Each row is a point on a tangle of strands that fork, close into loops and nearly touch. The rows are in no order.
Two points are linked if the straight distance between their rows is under 137.
(115): [-39,20,-34,-14,45,36,-33,57,14,2,-22,77,-21,-21,13,40,49,-39,15,-50,-46,1,6,-32,-39,31,5,40,10,7,-10,-2,29,-1,33,11,-24,4]
(191): [12,-52,43,-32,-16,-18,8,12,9,-31,9,-17,26,-35,29,-19,-19,-23,13,16,-6,-15,21,40,4,-34,22,16,-14,-8,-57,41,11,-80,49,26,5,-18]
(872): [63,14,56,-9,-1,48,48,-13,-1,-15,55,7,-40,22,3,35,3,-11,-10,-50,17,-33,-20,24,17,9,-20,5,22,-21,20,-39,20,67,-40,63,35,9]
(1095): [9,25,-22,-15,-22,-12,13,-45,-20,-2,18,-48,56,-23,3,-4,20,22,-16,11,6,-9,-45,-14,50,-39,24,-28,-27,-49,-33,-4,41,18,56,12,4,-33]
(1168): [-67,-17,-27,6,34,-50,-34,-8,-30,-5,-43,10,-3,-5,-10,5,-9,19,25,-11,40,1,-18,-64,-38,-12,13,21,-26,6,19,-23,-35,-41,7,-74,-38,2]
(978): [21,-29,-9,5,-23,9,-13,30,-22,66,14,14,11,64,-26,41,41,-25,-39,-17,12,22,-6,-45,-28,20,-19,28,37,50,0,-17,-82,-35,-49,-35,-50,30]
(1427): [-54,20,-7,-25,42,43,7,17,22,21,14,46,46,-77,16,-43,-36,-93,17,37,-54,-39,63,15,72,35,-18,-12,-6,49,-9,-2,42,45,26,14,-15,2]
(1050): [17,31,41,22,-1,-16,12,-3,12,-19,14,-54,-17,17,-1,10,14,57,-23,13,43,-17,-61,39,40,-7,15,-14,6,3,18,-27,-24,45,-11,16,5,-2]
(21): [-47,1,-24,37,26,-46,-9,-9,-16,36,-36,-22,-22,25,-6,-12,10,48,22,3,38,-1,-39,-35,-18,6,28,24,-5,16,40,-37,-65,1,-14,-65,-25,-15]
(1389): [11,-17,-8,-9,-15,11,9,24,17,-21,5,2,-24,-55,2,-35,-12,-21,6,17,-43,43,66,32,1,11,-43,23,19,-11,-17,77,18,-3,22,18,16,-2]
(1474): [-1,5,-24,7,14,-5,-30,40,20,-23,-6,8,5,-5,13,4,3,24,28,-33,-2,-17,52,14,32,26,-59,-27,27,21,-81,29,39,-27,17,-8,-14,5]
(850): [56,24,-8,22,11,52,43,7,-28,45,18,32,-43,38,-29,49,43,-41,-35,-47,-33,32,-8,-25,-26,15,-57,29,26,19,37,-29,-15,29,-44,-18,16,16]
(94): [-30,-36,-15,-1,29,-51,-27,-16,-18,-12,-29,32,2,13,-28,28,-15,-4,35,-22,42,-31,-20,-34,-61,-17,11,15,-30,-10,20,-24,0,-68,-1,-60,-42,34]
(961): [-7,3,69,25,-9,-8,12,-21,2,-25,-30,-10,-17,3,-12,13,-4,-9,-27,38,13,2,-55,37,10,22,4,-21,21,-9,-3,-53,1,-2,-8,59,26,19]
(101): [13,-36,-35,13,-14,-9,-24,-43,-3,-1,17,-14,6,38,12,9,10,25,-15,35,-3,5,-25,-2,-24,-46,35,-10,-53,-15,14,3,14,-59,12,1,-20,-3]
(1009): [-51,19,3,-3,-17,-46,-12,29,-17,-4,-26,-13,25,-9,-30,-43,-24,41,11,-5,26,26,-3,-16,31,-6,67,3,-9,-1,29,12,-16,7,-23,-25,16,-6]
(288): [-23,-19,6,7,13,-28,-25,39,43,2,-45,47,20,-9,3,-14,16,32,13,-8,5,9,47,-9,-43,29,20,35,21,29,-9,-8,-49,-21,-4,16,-24,15]
(1038): [-3,14,12,-7,24,-18,29,-15,15,-27,28,-29,-50,-11,17,12,7,12,36,-6,2,-15,21,10,6,-10,38,-5,19,-28,-1,-4,-38,75,-22,-1,16,1]
(520): [-38,15,-14,-6,47,-13,-46,34,26,-4,-40,58,16,-18,14,37,-8,-14,0,-17,-28,-10,21,-36,-30,29,21,30,2,22,-5,-7,26,-35,25,1,-49,-16]
(660): [6,-5,53,-13,-56,-41,-3,19,-4,-41,-10,-58,33,-10,-40,-26,-40,16,-31,16,46,30,-72,29,-6,-23,20,-34,32,-22,33,11,-23,27,-3,16,48,-30]
(781): [-24,33,-31,11,25,53,-19,28,48,-18,17,3,13,-20,26,-35,0,-29,14,-4,-38,-25,31,-11,41,-3,5,-45,-47,-15,-41,37,38,39,34,13,-18,-13]
(1215): [45,1,-21,-8,5,18,19,23,-9,81,21,44,-17,52,-28,34,65,13,4,-57,-11,-2,-7,-53,-71,-4,-15,52,-8,19,3,-42,-25,-12,-18,-21,-15,20]
(772): [29,-3,18,-11,-22,27,10,45,37,-5,-4,5,-32,-15,11,-4,-3,-6,-39,-37,-25,9,18,6,-29,4,-2,13,11,-19,-12,73,5,32,-5,43,50,-13]
(72): [5,-19,-4,-14,-11,-13,-2,-8,-6,10,5,5,-41,-26,12,-27,-16,5,48,6,-51,9,85,52,-22,4,-17,-24,16,5,13,2,-36,-17,-36,23,22,4]
(688): [-36,-7,-28,4,23,16,15,-24,6,9,-5,-18,-26,3,45,-12,-23,-31,7,49,-45,-2,47,19,-11,-15,10,-33,-53,12,2,33,-12,-32,3,-14,9,5]
(188): [39,39,31,-21,-37,-17,11,17,19,13,-25,-31,23,-20,-22,-19,-24,18,9,-16,-4,13,23,60,12,8,2,-43,22,13,-9,43,-13,43,-1,4,42,-31]
(95): [23,-37,-1,-28,45,4,-16,-15,-39,-47,36,-6,0,-3,-2,25,-32,9,20,-45,39,-37,1,-9,-3,-48,-27,-9,-27,-55,-39,-2,43,-66,23,-15,-22,2]
(604): [-8,-10,-34,0,45,16,-8,7,-7,25,-3,54,-47,20,-3,26,34,1,35,-86,-8,-13,-13,-56,-75,-17,6,40,-25,-14,18,-43,32,-23,6,-35,-8,14]
(1380): [-6,16,4,-12,-19,-16,22,-14,-16,-19,-6,-58,38,-16,4,-29,-20,20,0,23,15,2,-14,13,35,-38,37,-45,-22,-39,-18,33,7,25,31,4,30,-29]
(149): [19,46,-39,2,-8,61,11,-4,62,6,14,-21,-18,1,1,19,-9,-44,9,35,-24,12,-8,1,20,-4,-3,-62,-3,-25,20,69,43,93,-18,38,-14,14]
(1424): [-32,-7,18,17,-38,-29,-21,-20,-60,-42,23,-29,1,-10,-16,-20,-13,19,-44,28,64,9,-76,17,49,-39,-27,-15,4,-25,29,-9,-8,-24,15,23,19,-10]
(408): [31,-19,14,-35,2,8,39,-51,-49,1,44,-37,18,-51,7,-5,8,-19,-12,2,-14,-8,-45,12,24,-46,4,-20,-13,-85,-44,-1,30,-49,48,36,-18,4]
(510): [-23,-25,20,-37,48,-31,9,1,9,-67,22,4,9,-39,48,-24,-2,5,43,18,17,-37,18,-9,28,-12,-4,-11,-5,-2,-62,3,40,-26,46,2,-3,16]
(644): [-26,-25,7,12,-4,-31,-18,-15,-9,-5,-27,-7,-4,31,-6,9,-13,30,-24,-25,-5,10,-12,-14,-34,-10,21,-8,-3,-27,2,-17,-16,-35,-28,-29,2,8]
(1353): [77,41,39,-30,5,45,29,35,36,10,37,-6,-27,4,-5,26,9,-18,-23,-61,2,9,-17,29,12,17,-32,-30,50,-7,-12,45,38,81,-23,42,13,5]
(576): [36,-7,-43,8,-17,5,-36,-32,32,3,17,14,11,50,26,8,14,32,-34,13,-27,8,-25,-29,-28,-22,-8,-2,-46,-38,29,7,47,-54,11,2,-18,10]
(1432): [-26,30,-6,0,-47,-24,-15,52,4,17,-48,14,44,-8,-29,-41,-7,20,22,19,-18,22,49,-4,32,12,59,10,-8,33,18,40,6,-12,-15,1,6,-13]
(459): [19,-13,-12,-25,-28,5,11,2,0,-11,2,15,0,-64,-4,-58,-18,-17,42,31,-48,-6,87,45,25,6,-35,14,-8,12,-18,53,17,-30,24,8,17,1]
(778): [-3,14,1,39,0,-19,20,-52,-24,-44,35,-4,-43,-31,-5,16,5,41,-1,7,52,-26,-41,-4,29,-31,-35,1,-16,-53,22,-34,18,4,-10,13,1,24]
(110): [-15,23,-44,8,2,17,-32,34,23,25,-46,31,29,12,-30,9,29,5,-5,19,2,26,22,-45,-17,39,-3,64,17,36,-8,23,-34,16,7,-26,-66,-6]
(791): [-24,9,-21,17,5,-7,11,-29,-4,47,-12,-8,-28,28,41,15,14,-24,0,20,-43,25,35,-7,-25,-8,3,-16,-34,32,8,17,-21,14,-19,-52,32,15]
(794): [20,-24,3,15,11,-15,-37,-33,-25,-4,17,-18,5,10,6,25,-31,49,0,-39,53,-28,-22,-8,14,-14,-32,-21,-9,-58,-31,-23,40,-60,-13,1,-19,-13]
(1398): [-57,14,2,-15,69,18,10,11,16,-3,10,34,43,-58,31,-5,-45,-59,13,-11,-33,-47,20,-23,24,18,41,0,-15,9,-22,-34,37,61,37,8,-31,-11]
(1469): [7,-29,22,-9,-2,-25,-2,20,20,-45,9,-11,13,-11,33,-1,-6,16,3,-6,4,-8,25,-9,0,-7,5,-7,6,-13,-62,23,28,-31,33,33,25,-10]
(798): [9,-35,-2,1,-1,21,33,36,-41,65,2,-6,0,30,-54,8,44,-23,-49,5,5,57,25,-28,-23,8,-28,40,52,46,-3,7,-79,7,-8,-13,-31,45]
(106): [-53,-44,0,-39,58,-2,-9,3,-32,-50,-15,18,22,-23,20,-31,-36,-18,-4,42,39,1,-31,-9,-12,-48,13,7,-29,14,27,26,-22,-53,49,-49,-39,21]
(331): [22,46,-6,7,-13,37,17,-30,33,9,-18,-32,-18,-7,12,23,-7,-13,-4,49,-16,18,-6,54,14,21,7,-47,1,17,16,32,0,74,-3,40,13,3]
(864): [-41,-2,-61,-1,-3,19,-20,10,8,17,-33,-8,6,-5,-16,-61,-12,-13,-2,59,-14,28,79,24,4,16,-11,20,-33,47,24,49,5,25,8,-19,17,-10]
(1371): [-21,17,-15,24,-16,-55,8,-22,-41,-16,20,-63,-14,-1,16,-18,20,62,25,20,58,-23,-53,13,63,-15,-32,-25,2,-2,-38,-12,8,13,19,2,13,-21]
(156): [35,5,35,-2,-24,32,-14,-34,-34,-66,-1,-19,17,17,-34,-7,7,14,-24,4,80,-11,-79,27,-6,1,-44,33,14,-18,26,-99,14,42,21,39,9,-8]
(98): [-26,-8,-60,-2,18,3,-56,34,12,14,-40,36,-1,26,-7,25,16,-32,-16,18,-18,40,25,-42,-36,36,-24,54,14,50,6,33,3,-12,4,-54,-47,11]
(1034): [-32,-29,-9,-2,41,-38,10,-28,-25,24,-1,-4,-51,12,12,12,8,-4,-1,-36,-20,19,-6,-29,-58,-27,0,-25,-4,-20,6,-30,-8,-27,-28,-48,26,42]
(1340): [17,12,42,-7,-47,-5,17,-19,-11,2,24,-43,-2,-24,23,18,-12,-14,-10,9,-11,-3,-7,40,22,16,-2,-36,35,-26,-37,-3,22,-2,1,71,34,-25]
(63): [48,-7,-9,22,-1,-12,0,-22,-2,24,21,29,4,48,-28,-2,-11,40,-6,-45,27,-3,-12,-46,-55,-12,-14,38,8,-27,48,-85,-28,-18,-35,-43,-27,4]
(528): [19,-37,-7,-1,-45,-32,-49,41,26,-33,2,-17,41,12,15,-46,-4,40,39,32,27,-10,11,10,32,12,17,-1,26,39,-23,17,-2,-49,-14,42,10,-9]
(83): [-31,-41,10,-47,57,-12,-22,10,-42,-55,-7,6,40,-28,25,-56,-58,-12,21,68,50,-17,-9,31,38,-33,10,24,-22,28,19,9,14,-43,61,-34,-18,-21]
(347): [-77,-52,9,-31,83,4,34,-18,-29,2,-24,9,-4,-23,35,-30,-33,-45,32,29,23,-13,-1,-13,-15,-29,13,6,-54,10,8,9,-4,-30,21,-66,-41,40]
(1323): [55,25,32,-18,-26,68,36,19,14,8,42,38,-50,4,-8,33,0,-23,-25,-59,-11,-12,-7,7,8,27,-24,3,47,-32,-2,28,45,69,-56,44,36,4]
(237): [23,-20,13,-10,-45,24,17,51,15,-17,35,-4,-54,-38,1,-10,-23,-21,1,-22,-32,27,21,10,-5,11,-33,21,36,-34,-30,95,36,38,6,35,47,-11]
(1185): [50,5,0,32,17,20,4,-15,-19,63,-7,20,-38,51,-6,60,22,-31,-33,-41,-30,32,-14,-6,-47,30,-54,11,-1,20,23,-36,-2,-23,-49,-28,13,23]
(75): [-2,-48,1,-12,-11,-21,-10,-31,-14,-34,23,-14,9,2,25,-18,-15,22,-27,23,11,9,-51,0,-2,-54,30,-5,-17,-50,9,5,-5,-63,35,24,1,-20]
(66): [-15,20,20,30,15,-26,33,-31,3,-29,14,-8,-53,-5,5,25,3,32,-6,-6,19,-25,-34,9,16,-11,3,11,-14,-37,28,-38,-24,31,-30,5,8,10]
(518): [10,-16,-9,5,-6,18,0,29,-24,46,-13,9,-1,28,-46,-16,11,9,-21,7,-7,54,44,6,-9,32,-31,22,63,52,21,15,-77,-15,-42,-13,-12,1]
(862): [51,27,34,-2,-13,34,2,-54,-23,-37,-18,-14,16,52,-18,-1,11,18,-14,23,31,-8,-74,28,-29,10,-9,26,-5,-6,44,-89,14,19,21,20,12,-13]
(715): [26,-36,19,13,-42,-9,-34,3,29,-1,14,-16,33,25,9,11,7,27,-52,8,33,-3,-29,-11,18,-13,-7,-6,22,-23,-29,-7,9,-41,-8,72,16,-1]
(508): [-7,-10,7,-29,-13,-2,35,-53,-57,-13,61,-42,-7,-54,22,-26,-30,-29,10,27,-15,-9,-47,-3,17,-25,0,-31,30,-86,-29,15,3,-2,37,23,4,0]
(1368): [-3,26,-25,-16,-1,11,38,20,-5,74,-8,1,-29,12,-16,40,79,-38,-16,-15,-35,36,16,-29,-51,9,-9,19,12,27,-10,6,-54,45,-9,-32,14,44]
(1494): [-57,-2,-15,-2,27,-25,17,-32,-25,-34,12,-24,-37,-16,14,-13,-19,-27,59,14,-10,-7,22,-19,-9,-36,41,-13,9,-44,19,-14,-50,41,-16,-33,6,1]
(85): [15,3,-6,23,-6,6,41,-64,-23,-28,11,34,-21,-26,-10,1,-17,32,-1,-26,1,-10,-3,-21,14,-36,-10,10,-50,-51,17,-31,36,-31,-5,-18,-1,22]
(373): [20,-19,-28,-13,-39,-41,1,-29,-20,19,35,-55,102,-9,-16,-16,46,-3,-14,-13,0,-10,-49,-26,20,-27,30,-15,10,-36,-41,8,33,-20,63,1,13,-27]
(665): [-54,-1,-71,0,48,35,-22,47,0,15,-19,70,-47,-39,-15,41,29,-77,-2,-25,-43,11,-12,-34,-29,19,-42,48,-4,12,15,5,56,16,42,-15,-40,-1]
(922): [-53,-2,-47,-25,26,27,3,55,-3,11,-33,48,-35,-42,-6,9,10,-90,13,23,-65,38,29,-24,-29,33,-24,40,14,8,12,18,41,40,44,-9,-26,19]
(503): [-8,-23,41,-18,-64,-28,17,4,-2,-27,-2,-25,21,-47,22,-49,-25,-9,22,42,-9,-11,18,49,31,-17,37,0,-35,4,-33,51,-16,-61,28,0,19,-30]
(359): [-38,19,-9,0,36,-6,-9,25,14,-4,-18,41,52,-53,18,-46,-7,-39,39,24,-37,-33,72,10,72,38,-35,-13,-13,64,-20,-8,57,18,42,-13,-14,-5]
(1244): [-73,-16,-11,6,53,-5,11,-34,-37,-7,-33,11,-11,-36,13,-35,-20,7,42,16,15,-8,20,-19,17,-29,21,-12,-37,-10,3,11,-14,-17,12,-35,-26,13]
(636): [57,35,30,-17,8,5,37,8,36,-5,8,-24,-10,0,-3,36,27,22,-2,-38,18,5,-9,32,29,14,-12,-39,36,6,-27,32,4,75,-28,20,13,13]
(173): [9,-11,26,27,12,-31,-8,-30,-34,12,9,5,-11,48,-32,4,-3,16,-37,-28,39,-3,-68,-34,-49,-4,-28,22,16,-15,48,-86,-37,-12,-49,-44,-3,24]
(140): [-45,12,-53,-11,29,19,-4,22,-10,-12,-15,34,-24,-57,-1,23,-7,-90,59,24,-49,17,69,-4,-4,25,-20,52,28,26,10,4,14,37,18,1,-15,-15]
(828): [32,-41,15,-3,-56,9,-48,9,13,-1,8,-1,-3,55,0,13,-39,-6,-40,-14,24,-16,8,-2,7,9,2,17,32,-6,9,-7,-28,-29,-80,-1,-5,-15]
(1216): [2,47,-26,31,3,29,44,-28,34,40,-7,33,-28,3,5,10,23,-20,-39,-11,-53,14,-17,-18,-15,0,-6,-28,-54,-18,22,11,48,40,-15,4,3,42]
(711): [22,-6,0,13,24,-16,-5,-45,-19,42,2,2,-51,38,21,34,16,-22,7,-34,-27,13,-25,-12,-47,1,-27,-14,-11,-8,28,-62,11,-23,-39,-38,40,30]
(907): [4,38,2,2,15,11,39,-12,-13,77,8,-8,-23,34,1,40,57,-43,-5,2,-35,18,-16,-6,-25,28,-9,-11,17,49,16,-23,-49,60,-22,-34,17,42]
(726): [-26,-36,-3,-2,-15,-21,2,-12,-38,-27,23,-38,35,-21,9,-40,18,28,-25,48,45,12,-66,1,41,-56,27,-8,-20,-32,12,25,-11,-39,55,15,-12,-15]
(1415): [60,-2,78,11,21,63,41,-4,6,17,45,10,-21,31,2,36,2,4,-62,-48,41,-43,-6,3,22,18,-25,12,21,1,20,-54,4,44,-33,38,12,3]
(1175): [42,-4,-20,2,-67,-31,-29,-3,28,5,26,-35,79,12,-3,1,31,22,-12,21,17,-6,-51,-22,26,-17,26,-19,23,-36,-34,15,23,-22,12,44,23,-25]
(893): [-44,-10,7,-20,50,-21,-22,8,7,-24,-31,36,33,-19,22,9,-37,-11,11,11,-19,-21,25,-20,0,18,46,14,-13,28,3,-21,11,-27,35,-14,-27,-14]
(974): [32,49,-1,7,28,26,32,-18,3,41,-3,3,-27,37,-5,47,28,-5,-19,-16,-19,13,-15,7,-37,19,11,-15,-6,22,49,-8,-37,66,-29,-31,6,9]
(996): [1,18,-30,21,27,6,-1,9,13,42,-16,38,-35,26,1,49,54,0,8,-63,-18,10,5,-46,-61,15,0,37,-13,-5,-10,-20,-6,-23,-17,-27,-9,9]
(240): [-13,-31,-29,5,-17,-18,-42,9,-7,58,-31,19,5,52,-22,34,26,-14,15,-21,-8,29,3,-26,-41,19,4,22,17,29,-5,-1,-41,-47,-46,-41,-27,25]
(5): [54,-20,61,29,6,38,18,24,21,18,44,22,0,28,-7,18,-3,20,-81,-19,52,-32,-10,-18,19,22,-32,24,23,-2,10,-19,-24,-7,-38,38,-19,-6]
(1307): [-67,3,-5,-28,22,-10,11,-5,-1,-23,16,-4,-4,-30,16,-13,-39,-58,83,25,-18,-27,66,-32,-20,-22,58,4,4,-33,35,-5,-28,67,0,-18,-2,-2]
(1063): [24,-11,3,-12,47,4,-28,0,-10,-47,10,42,21,-3,-23,37,-41,10,28,-54,22,-39,-2,-22,-28,-28,-18,14,-44,-36,-18,-11,66,-67,34,-30,-46,14]
(1326): [-9,25,-42,32,34,52,-22,34,33,-12,-2,55,-55,-5,20,1,38,-5,1,-44,-37,-16,10,-34,-16,10,-19,12,-15,-6,2,39,46,23,18,0,-18,-1]
(1256): [-1,30,26,-29,-23,-31,18,-16,-3,-9,-19,-53,1,-41,-13,-26,-42,32,26,-15,23,10,-10,51,-3,-9,36,-59,13,-16,14,25,-15,54,-3,-11,38,-25]
(437): [76,26,-4,24,-16,9,-1,-33,10,3,27,18,25,62,-31,-13,-30,57,-32,-25,20,-25,-45,-27,-23,8,3,26,16,11,39,-63,-25,17,-48,-23,-33,23]
(1345): [-1,34,16,20,-29,-1,-29,-19,-50,-40,8,-13,5,3,-37,-8,-2,38,-27,24,83,-11,-106,11,41,-2,-61,4,11,3,39,-44,8,21,20,31,21,-18]
(490): [18,-24,4,0,-9,-12,-49,46,50,-35,-23,23,38,1,6,-32,-1,28,19,22,-1,5,51,7,4,27,12,22,20,40,-9,19,-6,-23,-13,21,5,-7]
(709): [0,16,-3,34,-14,-40,15,-31,-8,-20,13,-30,-28,-12,31,17,13,42,31,7,30,-25,-16,14,52,-7,-21,-31,-9,-11,-72,-17,20,2,2,27,10,8]
(279): [1,4,-6,16,40,-14,-32,-5,15,-1,1,-9,-14,7,10,30,-5,42,28,-45,24,-24,11,-11,18,9,-36,-28,2,-19,-59,12,27,-57,-3,-10,-33,-11]
(357): [-18,10,26,-27,-31,-39,-6,30,-24,-33,3,-61,15,-31,-28,-53,-44,30,3,-1,50,15,-36,45,2,-32,3,-36,32,-2,31,16,-40,49,16,-9,47,-22]
(609): [-30,5,-18,-25,28,12,-14,6,-18,-5,-30,33,-9,-44,6,17,-18,-67,63,24,-52,-9,97,27,2,24,7,15,-4,46,10,10,-4,-19,4,-19,-11,-12]
(1096): [-25,-4,-23,12,-39,-65,4,21,-10,-13,2,-40,28,8,19,-35,31,58,32,37,67,-20,-17,11,48,-22,9,-9,-5,45,-59,2,15,-11,48,1,10,-15]
(377): [-6,11,21,-24,-61,-19,18,42,-10,-6,-17,-24,42,-17,-14,-56,-26,22,34,29,-8,-2,37,36,45,-6,63,-11,-34,28,-3,54,11,-21,14,-8,42,-39]
(128): [45,5,12,8,-32,16,-6,-5,16,-20,23,18,-25,24,10,4,3,8,-35,-48,-38,4,2,-4,-40,-17,7,6,-17,-41,1,25,25,13,-7,14,32,-18]
(785): [-7,5,1,4,-13,-12,-5,18,-12,9,-24,-3,-23,-6,-11,-22,-3,30,15,13,-30,29,58,41,-7,25,-6,2,36,38,20,-8,-56,-20,-27,-5,18,-11]
(1237): [17,-14,28,-9,-81,-32,-3,23,23,-17,-8,-49,37,12,-33,-45,-43,4,7,27,24,26,-77,15,0,-6,61,-34,22,-15,32,12,-33,-2,-44,11,36,-14]
(23): [26,1,-10,-13,-17,23,2,-40,-20,21,47,-22,15,-33,33,10,17,-41,-14,-18,-44,-11,-25,11,30,-16,13,-30,1,-56,-57,0,48,-53,44,48,-4,-11]
(278): [-82,3,-9,-39,61,2,14,-21,-3,1,3,27,36,-44,21,-21,-33,-72,61,35,-35,-45,42,-33,12,-5,54,7,-7,6,-5,-43,4,50,19,-5,-27,8]
(1484): [52,-18,52,28,-18,14,-2,13,38,1,12,0,26,46,-10,11,-7,32,-75,25,53,-9,-38,-6,23,31,-8,2,28,3,0,-22,-17,-7,-22,61,2,2]
(1173): [-2,-37,38,-2,-60,-30,1,5,5,5,24,-49,16,-31,9,-16,4,20,-7,27,9,16,-3,64,20,-13,10,-29,30,-3,-35,-8,-2,-46,15,63,47,-21]
(57): [43,21,6,-2,-61,0,-5,48,7,-3,-13,-39,41,-7,-26,-24,-3,13,-18,0,-6,39,25,37,32,17,-42,-21,40,15,-31,69,9,20,-3,23,49,-33]
(692): [-15,39,-37,11,-1,22,-44,56,38,-6,-52,27,47,-26,-46,4,32,-4,4,-14,-11,11,32,-10,26,45,-11,32,15,27,-18,42,-4,49,25,-21,-49,-17]
(802): [-1,-4,-17,-23,-29,24,8,-13,16,4,-14,-12,14,-46,-2,-71,3,-16,26,60,-31,-20,78,46,25,-3,-9,7,-46,28,20,55,4,13,19,9,24,-3]
(1253): [-7,8,-11,7,1,-24,10,15,32,49,-37,0,19,20,-8,-9,48,32,-4,9,-4,18,16,-5,-45,20,43,10,22,34,4,-20,-71,15,-9,-6,-17,24]
(1321): [24,28,18,-19,12,12,29,-13,45,16,-17,-11,10,26,-18,35,24,27,-19,-10,13,5,-20,32,-8,-1,44,-8,-3,27,35,30,-50,56,-25,-18,-29,-1]
(1008): [8,-27,-8,30,-30,-52,-33,23,10,-6,22,-27,24,18,11,-19,13,72,24,57,54,-3,-27,3,53,10,26,-5,21,26,-26,7,-4,-35,-5,37,-8,-18]
(383): [-37,-20,2,-30,55,-9,-14,-9,-11,4,-28,31,41,-28,14,-6,-49,-36,36,38,-21,-19,62,44,17,12,25,12,-20,76,28,-21,24,-37,31,-8,-7,-14]
(532): [6,-24,-8,-6,31,-6,2,-7,-2,3,5,57,-15,-6,-30,37,1,28,25,-70,27,-21,-1,-32,-64,-28,-9,32,-35,-33,9,-40,37,-64,-10,-26,-27,27]
(900): [-27,-31,2,5,13,-11,3,1,-2,14,-5,-1,-67,-7,26,15,0,-23,26,-13,-30,26,43,15,-42,8,10,-26,20,-11,3,-10,-26,-39,-36,-2,15,37]
(442): [20,38,24,11,7,2,26,-10,20,-3,-22,-32,1,18,-2,17,12,32,-13,39,31,15,-44,57,35,22,25,-36,-10,37,25,16,-17,52,-15,23,1,-20]
(1028): [41,24,34,25,0,36,5,-33,-22,-20,-16,-9,-17,75,-5,21,3,-9,-18,1,-8,-4,-43,29,-30,9,-24,23,-10,13,38,-96,2,-6,-25,0,21,-19]
(48): [-14,-21,61,28,-30,-10,4,9,5,-3,-12,-17,-12,5,5,-16,-4,38,-6,35,26,15,-13,60,43,8,-7,-25,27,18,4,-31,-24,-28,-19,58,26,-7]
(599): [-12,-27,-1,-12,3,-28,8,-9,-6,-29,20,-14,4,-41,40,-40,8,11,77,46,-4,-31,52,28,51,-9,-1,-26,-9,23,-38,11,17,-14,24,10,-5,23]
(452): [39,-5,-4,12,11,60,57,28,-42,94,41,39,-23,44,-52,42,53,-27,-52,-55,-7,9,-14,-56,-47,14,-54,40,19,15,3,-37,-34,5,-18,0,-10,18]
(967): [-38,35,-36,-2,37,21,-27,50,43,-3,-38,37,38,-48,-11,-29,15,-34,8,21,-31,8,59,-4,29,42,-22,22,3,39,-13,25,23,45,41,-3,-10,-14]
(439): [21,-27,8,-5,-15,0,-41,3,15,-24,0,22,-2,40,18,21,-21,12,-22,-45,-1,3,18,-14,-29,-9,18,14,-4,-19,-1,11,-4,-45,-35,-17,6,-19]
(1072): [7,2,18,-30,-13,-8,32,-33,-17,-41,33,-31,-14,-43,9,-29,-29,-18,16,8,-17,-20,-10,-16,8,-47,26,-18,-23,-71,-21,32,9,19,31,0,12,-16]
(1359): [-31,-9,-37,-8,-13,-21,-62,12,-4,21,-45,26,18,43,9,15,-10,-28,26,2,-32,21,33,-28,-35,13,26,13,-2,44,9,11,-20,-34,-10,-56,-17,-9]
(1259): [24,35,-6,19,-10,-20,20,-4,39,-15,3,-23,5,-11,21,11,32,40,9,-10,15,-10,11,6,48,14,-7,-32,2,8,-48,31,16,44,1,15,13,11]
(1357): [43,18,22,9,-55,23,4,5,-2,6,13,-33,1,-1,-2,22,-10,-12,-43,-9,-1,20,6,31,33,26,-55,-15,40,-7,-53,43,22,20,0,51,39,-27]
(1217): [62,-4,16,23,-40,38,-3,-10,-3,34,40,33,25,70,-29,19,-12,-5,-64,-36,6,-15,-16,-39,-16,13,-9,30,22,28,37,-46,-46,-11,-80,-20,-30,14]
(455): [-38,-13,-42,29,-2,8,4,2,-3,22,-35,-2,-25,2,-8,11,0,-10,-12,26,-26,56,49,3,-1,17,-27,14,-23,29,16,47,-14,9,-12,-38,3,0]
(742): [1,29,-10,23,-6,12,36,-39,6,3,-1,11,-22,-7,21,6,0,13,-10,-14,-36,-14,2,-20,4,-33,14,-16,-64,-47,11,-7,31,11,-9,-9,-4,25]
(1470): [56,15,25,17,-16,31,-13,-22,2,22,3,11,2,74,-19,36,-10,-12,-49,-23,-19,10,-26,-2,-24,27,-25,16,10,9,30,-61,-8,-13,-48,-7,12,-4]
(1186): [-58,25,-23,-2,53,20,-1,0,46,-6,-28,18,17,-30,13,-33,-9,-28,13,-17,-28,-24,49,-28,-10,7,45,-19,-41,-9,-18,12,23,53,28,-7,-20,3]
(502): [18,38,-52,4,-19,62,16,-13,41,15,36,6,-34,-2,10,20,7,-33,-30,2,-49,20,-12,-7,0,-10,-18,-38,-40,-49,29,40,60,57,0,43,8,12]
(1230): [-53,1,-4,11,14,-26,-9,-6,-21,-30,-19,-6,-11,-21,3,-32,-21,56,30,7,26,3,15,2,32,-8,26,-13,-12,0,3,-1,-16,-5,15,-35,3,-10]
(719): [-13,-36,-24,-16,7,7,-20,-11,2,-8,-9,1,-1,25,40,11,-13,-10,-4,27,-23,6,12,15,-24,-24,17,-14,-48,0,-6,39,16,-75,20,-24,-20,-5]
(606): [-21,13,9,20,30,-43,-1,-10,-30,49,-6,-22,-8,51,-32,7,21,31,-11,-12,27,5,-59,-33,-39,17,0,-2,17,6,28,-69,-75,15,-23,-51,-21,0]
(1191): [24,-5,85,18,-20,40,8,7,7,-19,-12,-3,15,58,-9,8,8,-4,-58,39,35,-16,-65,31,3,34,0,8,22,34,19,-38,-20,10,-16,48,-4,5]

How many points has the smallest loop of links through each point below? Write - if it is on no loop.
(75): 25
(1470): 16
(149): 10
(1357): 15
(520): 8
(278): -

A piece is all that can be reached along the links. How many separate loops has the piece of each point below (a circle has one, a figure eight two, a Y none), and how many tips (points with one link)?
(606): loops 2, tips 4
(331): loops 1, tips 2
(609): loops 1, tips 1
(408): loops 1, tips 3
(347): loops 0, tips 2

Name the points in between on the shortest way along the links from the first point to the second, in order.
(439), (791): (128) (772) (237) (1389) (459) (802) (864) (455)
(794), (101): (95) (1063) (532) (604) (996) (1215) (452) (850) (1185) (1470) (1028) (862) (156) (1345) (1424) (726) (75)
(1175), (490): (715) (1484) (5) (1415) (872) (1323) (1353) (636) (1259) (709) (1371) (1096) (1008) (528)
(1217), (128): (1470) (1185) (711) (1034) (644) (439)
(85), (1186): (778) (66) (1038) (1494) (1307) (278) (1398)
(173), (110): (63) (437) (1217) (1470) (1185) (711) (1034) (900) (72) (785) (518) (798) (978) (240) (1359) (98)
